Points on a hilly landscape, in no order, each with its height.
From any point a ball rolls to the lowest of the 2 points nearest to it. It stops when none of these is lower. Distance is the straight distance between rows; heights are no part of it.
J464: [ 18   2  -4 -38  -4  16 -21  -7 -17  -5  13 -16 -24 -45   4 -14  14 -14
  20 -10   6  20 -19 -52  27]  height 5.02
J835: [  7  -8 -57 -35  25  -9 -27  30 -11  46  -5   3   2  11 -37 -43 -24  33
  12   6 -27  49  54 -47   7]  height 7.07
J170: [ -1 -30 -38 -27 -33  17  16 -12  16 -28  14  -6 -11 -33  10   0  39 -23
  22  12 -13  46 -38 -58  19]  height 5.69
J662: [-21 -30  14   3  -6  -1 -14  -5 -46   2  10  50   7 -41 -23 -20  27  10
 -21 -16 -10  27  37 -43  -6]  height 3.72
J351: [ 18  45  18 -22  47  17 -31 -10 -35  54  14  -1 -18 -12  -3 -34 -37 -36
 -28 -40  39 -43  26 -29  16]  height 1.76
J708: [-17 -42 -69   3 -40 -15  19  -4  39  -5  13  -9 -16   1  34  30  36 -27
  34  18 -14  53  -1 -39  15]  height 6.10
J892: [-14 -15  79  36 -52  79  17  -4 -10 -54  -4  31  -5 -55  -5  22  33  38
 -38 -47   8 -69 -45   3 -27]  height 5.41
J72: [-10  49 -10  18  13  20  37  29  49  40 -27 -13  -1  66  14 -27 -16  -8
  -5  40  12 -35 -15  19 -12]  height 4.27
J242: [  5  32 -30   6   3 -64  11  -2   5 -15   6 -13 -17   8   4   4 -12  16
 -42  -1  31  10  40  59   5]  height 5.09
J815: [ -3  28   5 -17  -1   4  12  28  39  34  -6 -29 -30  48  29   8 -15 -21
  23  39  25 -24 -32  -9  -5]  height 3.78
J559: [  9 -10  91  -4  51   0 -36 -23 -65 -11  -4  23  12 -31 -20  19 -34  -8
   0 -38   1 -50   0  56 -21]  height 4.74
J946: [-45 -76  -3  27 -29 -17  18  -6  21  15  -8  23  24  61  10  26  17  -1
  46  31 -73   7   0  -3 -35]  height 4.94
J389: [-55 -44  13  29 -32  10   1  22 -13   8  11  58 -14 -16   3 -18  54  31
 -27   9 -15  32  25 -45 -32]  height 2.50
J910: [ 25  34 -22 -28  14  20 -17 -14 -12  32  34 -19  -5 -51 -16 -28 -10 -27
  -7 -22  25  34  28 -70  47]  height 4.13
J440: [ -9 -12  50 -49  23  42 -41  25 -29  34  -5  36 -32 -29 -14 -21  16   0
  42  19 -38  -3 -44 -49 -20]  height 7.44
J266: [  0 -21 -65 -51 -11 -10  -8  41  49  23 -30  -9 -46  40  22  15   9 -13
  49  52 -25  56 -15 -16  -3]  height 6.18
J726: [ 34  27   2 -29   8  -4 -10  -8  22  46   0 -55  24  32 -17 -13 -69 -19
  34  -1   6 -24  -8 -23  24]  height 5.22
J71: [-15 -44 -11   9 -18  30  30  28 -26 -78 -17  29  -4 -35 -11 -32  66  16
   3  25 -27  29 -48  14 -24]  height 4.73
J468: [  8  10  -5  39 -58  -3  40 -28  38 -67   0  -7  38 -26  16  -7  10   6
 -58 -14  20 -18   7  27  -4]  height 3.44
J942: [-24 -17  -2  23  12  -6   5  31 -24 -52 -15  37  -9   7 -11 -24  27  49
 -23  38 -23  29  -5  88 -78]  height 7.33
J850: [  2  61  55  -6  26  43 -14   5   3  19  -1   0 -26 -31  11 -33  -8 -24
 -33 -27  50 -65  -4 -12   7]  height 2.74
J574: [  6  -2  15   5  35 -13 -11  25 -27 -30 -32 -10  -9  28   3  14   2  18
  23  51 -11  10 -43 103 -56]  height 7.29
J491: [ 10  73 -38   0 -27 -14  40  -2  65  10  11 -55 -13  12  43 -22  -9 -37
 -43   6  62  -5  11  -7  29]  height 5.57
J944: [ 30  -7 -47 -65  31   6 -30  22   0  33  -9 -23 -12  15 -27 -23 -31  18
  39  20 -25  44  -5 -18  14]  height 6.44
J225: [ 14  40  -3 -46  42  17 -37  -8  -9  75  26  -7 -21 -13 -15 -34 -35 -41
 -16 -51  22   9  39 -82  38]  height 3.14
J728: [  5 -22  18 -10  17 -36 -49 -31 -48  47  29  10  20  12 -24  46 -52  -3
  14 -53 -35   2  69 -32  22]  height 7.60
J954: [ 24   0 -68  11 -16 -24  47  -9  61 -21 -10 -54  27  23  31  11   3 -30
  -6  21  17  -2   5  15  36]  height 2.35
J230: [ 22  -9  46  -5  41 -53 -40 -35 -64  -9   4  -1  16   4 -22  35 -47   6
  -7 -40  10 -26  25  72 -13]  height 5.99
J657: [-46 -31  -3  32 -23  31  31  22   1 -45 -20  53 -16 -15  -5 -37  70  34
 -34  13  -6  19  -7   1 -39]  height 3.64
J776: [-18 -11  -9  32   2 -10   7 -14 -26  -8  13  39  39 -34 -29 -49   9  40
 -46 -11 -20   6  55 -10  -2]  height 4.79
J627: [-26 -24  23  19   9 -21  -5  17 -11 -22  -6  15 -16  54  26  35   3  22
  21  39  -5  -2 -14  62 -72]  height 7.76
J472: [-32 -27  65  18 -17  56  21   6  18   4 -19  13   4  12  11  35  42   0
  56  31 -51 -31 -80  -1  -9]  height 6.65
J764: [-21  15   9  34 -35  32  39  11  44 -21 -11  -9   2  22  37  -5  35  -3
 -24  18  23 -37 -41  21  -3]  height 2.52
J229: [  2  -8 -21  -2  18 -55 -19 -20 -52 -14  20  22  10 -25 -25  15   4   7
 -23 -46   6  39  60  -2  36]  height 7.77
J178: [-43 -47  17  61 -35 -11  19 -15   9   7   7  22  36  31  -3  16  11  26
   7  12 -39   0  31  -5 -27]  height 5.42
J677: [  5 -31  71  -6 -22  23 -20 -27 -48 -41  12  19  -5 -51   7  28  11 -14
   4 -48  18 -32 -33  -9 -11]  height 6.42
J413: [ 20  -7  34  23  23  14  12  13 -11 -52 -45 -12  18  -1 -13   6   9  -8
  35  35 -21  -6 -82  77 -34]  height 6.66
J220: [ 33  62 -23 -13 -14  -8   8 -23  21   7  26 -44 -20 -19  21  -5  -8 -33
 -33 -27  74  -3  30 -19  37]  height 5.91
J763: [ 14 -13 -46 -62  39 -21 -68  23 -49  40   7  31 -26 -10 -36  -4 -14  19
  18 -19 -36  57  48 -47  14]  height 7.65
J673: [ 12 -24  18   2   3   6  13   4 -38 -80 -25   8  11 -30 -20 -16  26  13
  15  16 -19  16 -53  64 -28]  height 5.84
J403: [  2  -9 -21 -19 -19 -32 -36 -44  -1  65  47  10  10  -2   2  36 -19 -27
  27 -36 -29  48  61 -79  42]  height 6.77
J6: [ 11 -40  23 -12   7 -17 -38 -38 -57  18  31   9  26 -24 -40   9 -25   3
  30 -31 -48  14  29 -30  15]  height 8.11
J500: [ 12  74 -20  10   3  -6  31  29  62   3 -24 -33 -28  52  37 -32 -17 -16
 -37  45  47 -38 -24  64  -6]  height 3.69
J422: [ 35  46   3 -37   3  -2 -28 -32  -5  -7  21 -47 -34 -49  19  15 -11 -48
  -4 -34  69 -14 -10 -25  56]  height 6.29
J823: [-17 -51  63   1 -27  20  -1 -25 -32 -25   7  25   6 -36 -14  14  24  -7
  34 -19 -40  -6 -30 -26 -19]  height 5.65
J548: [ -6   3 -62  42 -53 -40  52 -27  40 -60   2 -12  35  -7  22  -4  37   5
 -69  -7  19  21  39  36  28]  height 2.51
J842: [  6 -18  21 -10 -26  50   3   8 -43 -63 -12  24  -9 -74  -9 -21  37  20
 -32 -29  13  -7 -46 -16 -14]  height 8.07
J419: [  3   5  57  51 -53  36  30 -24  20 -43   1   1  33 -34   1   2   8  24
 -52 -35  10 -69  -9  19 -14]  height 4.41
J766: [-13 -20 -15  27 -28 -53  10 -33  -8 -41  13   6   7  -1  -6  18   8  22
 -11  -6   6  20  31  46  -2]  height 5.75
J462: [ -8  25  65  -1  27  45 -19   5 -39 -15 -15  39 -29 -55   2 -21  17   5
 -55 -34  33 -56  -8   1 -21]  height 0.81
J362: [ 24   7   8 -28 -10 -11 -29 -54 -19 -24  37 -27  -4 -63  19  48   1 -52
  -2 -68  40   0  17 -44  55]  height 6.69
J48: [ 17  28   0   5 -20   4  22 -32  41  44  31 -53  37   9   7   4 -44 -40
   8  -4  19 -26   1 -50  41]  height 5.71
J455: [-29  -9  62   7  -6  52  -6  14   7  32   0  27   1  -8  -4  -2  30  10
  43  18 -37 -24 -57 -57 -14]  height 7.00
J420: [-13 -10  22  23  32 -24 -18   0 -40  -3  -3  40  15   4 -30 -30  -7  41
 -32  -6 -21   4  48  38 -31]  height 5.77
J918: [ 23  14  18 -44  35 -14 -36  15 -18   5 -29 -21 -26  18  -1  18 -34   2
  47  30  11  -1 -35  33 -23]  height 7.58
J675: [-12  10  28  16 -25  14  24  -4  36  18   2 -19   8   9  24  11   0 -17
   8  19  17 -49 -30 -16   5]  height 3.15
J77: [  4   4 -92  20 -35 -36  43 -20  59 -25   2 -23  17  -2  26  11  26  -7
 -18   8  28  45  32  -9  38]  height 1.63
J898: [-11  13  44 -25  42  55 -30  45 -22  -1 -23  27 -42 -40  -9 -38  24   8
   3  23  16  -8 -56 -22 -17]  height 7.92
J290: [-22  -4  81  36 -14  73  27  14  14 -26  -9  25   6 -17   6  24  37  20
  10  -2  -8 -45 -55   8 -35]  height 6.19
J217: [  1 -13 -10 -10 -10 -29 -24 -24 -50 -42  20  12 -23 -54  10  38  33  -9
 -27 -53  31  21  26   6  21]  height 7.98
J272: [  0  17 -48   8 -31 -33  24 -23  48  49  27 -39  11  40  30  29 -32 -25
  10   1  26   5  44 -44  26]  height 6.02
J495: [  5   3  56  -6   8  79  -9  15 -28 -41 -22  14 -12 -64 -28 -28  32  14
  12   1  -7 -25 -77 -11  -5]  height 8.41
J257: [-12   2  51  -1  38  -2 -38 -29 -55 -19   6  31 -17 -36   2  12   9 -13
 -41 -53  27 -30  20  25 -18]  height 3.03
J268: [ 16   7  -7 -18  -1 -36 -23 -28   0  71  40 -17  34  35 -12  17 -69  -7
   9 -42 -10   9  59 -52  29]  height 7.15
J444: [-13 -16  28  24 -36   8  25   0  -2 -56 -10  15  -6  -2  29  14  41   8
 -16   9  17  -8 -24  39 -42]  height 3.47
J150: [ 17  57  -1  -4  15 -21  13   7  12 -17  -9 -28 -20  19   8 -12 -27   5
 -33  15  52 -26   5  68 -13]  height 4.39
J811: [ 25   7 -55 -15  34 -67 -44   1 -46  19  20   8 -11   4 -44  20 -34  22
  -2 -53  -7  52  76   3  55]  height 7.16
J354: [-13 -36  -7  12  25 -23 -18  26 -45   2 -12  33  -5  29 -26  -7  -6  45
   1  27 -30  40  20  52 -58]  height 6.63
J366: [-10  26   7  39  58  76  42  58  34   4 -47  15  39  22 -33 -71  21  38
   8  53 -48 -28 -56  26   6]  height 2.19
J45: [  0  21  -1  55  24  54  55  27  54  -7 -28   2  68   9  -9 -53   7  13
  -5  25 -46 -51 -22  33  33]  height 3.41
J635: [-18 -45   8  41   5  15  29  26  45  28 -29  10  43  82  10  33 -11  -4
  47  52 -66 -22 -22  15 -24]  height 4.35
J774: [-18 -25 -55 -15 -32 -31 -16 -32  30  34  42  -1 -18  -6  27  55  15 -17
  36  -5 -33  73  38 -65  23]  height 6.45
J211: [ 23   3  26 -23 -14  20 -21 -17 -50 -68   4  18 -30 -71  -8  21  25 -14
 -43 -58  38  -4 -17  -6   3]  height 7.28
J679: [-24  10 -34   7 -48   0  27 -11  70  60  19 -21   1  35  50  15  15 -50
 -10  26  23  10  13 -74  12]  height 6.24
J960: [ 33   0  -1 -76  41  -3 -53  23 -22  33  -9  -9 -44   0  -1  -2 -20 -16
  43  18  -4  19 -24 -15   6]  height 7.05
J652: [ 15  12 -74 -35  17  -3  20  44  45  34 -20 -31 -17  49   7 -30 -14 -13
  18  48   4  24  -4 -16  13]  height 5.68
J302: [ 23  47  -7 -42  27   8 -12  23  14  54  -6 -34 -23  36  -7 -34 -45 -10
   7  15  27 -19 -13  -7   2]  height 4.54
J913: [-21 -36 -37  36 -29 -71  17 -20   9   1  12   1  19  56   5  49 -14  21
   3   5  -4  37  42  41 -11]  height 6.20
J646: [-12  -9  22  40  46  49  32  37  37  20 -44   3  43  47 -14 -14  -3  20
  42  48 -63 -34 -47  21 -11]  height 3.50
J142: [ 16  26 -46  22   0 -11  53  14  65 -34 -28 -42  22  42  33 -10  -6 -26
 -20  52  19 -31 -28  70  11]  height 3.07
J887: [-37 -31  12  55 -35 -58  12 -26   3  23  17   7  40  41   2  44 -29  16
 -13   0  -7  -8  67  14 -24]  height 5.82
J450: [  1  -7   7 -29   4 -33 -13  21   2  21 -15 -13 -19  67  11  40 -39  16
  35  35  -7   5  -8  34 -42]  height 8.02
J727: [ 26 -18 -16 -52  17 -25 -57 -24 -35  26  31  11 -22 -24 -19  24 -15 -11
  37 -28 -39  44  17 -36  26]  height 8.18
J623: [ -6 -40  16  34 -24  21  25 -22  -2 -30   0   8  47 -30 -11 -16  11  -1
  20 -14 -30 -15 -20 -18  -1]  height 4.87
J124: [ 37  27 -68 -32  41 -61 -44  24 -36   6   0 -13 -25  21 -31  13 -33  37
   9 -19  15  45  54  47  32]  height 6.49
J343: [ -5 -16 -15  52 -17  37  48 -11  43 -14  -8 -16  66   2  -3 -34   8  -6
   0  11 -34 -30 -30 -18  31]  height 4.16
J243: [ 16  39 -42 -19  30 -43 -20  21  -6  32  -4 -13 -30  57  -2   5 -42  23
 -22  -5  33  16  47  53  -6]  height 5.78
J787: [  9  56 -63 -25  11 -14  23  25  37  38   0 -43 -36  31  14 -34 -18 -13
  -9  12  54   3  10  -9  11]  height 5.19

Where does a ball stop that starts at each point below?
J728 | J351
J627 | J389
J495 | J77

Call two points neighbours if one is among the 2 nearest of the other. Go from one point of each pair to the other, from neighbour to neighbour, staying as low as possible. Name the highest point that can't be avoided.
J389 / J944 | J450
J366 / J77 | J913
J77 / J764 | J72
J351 / J787 | J266
J462 / J351 | J850
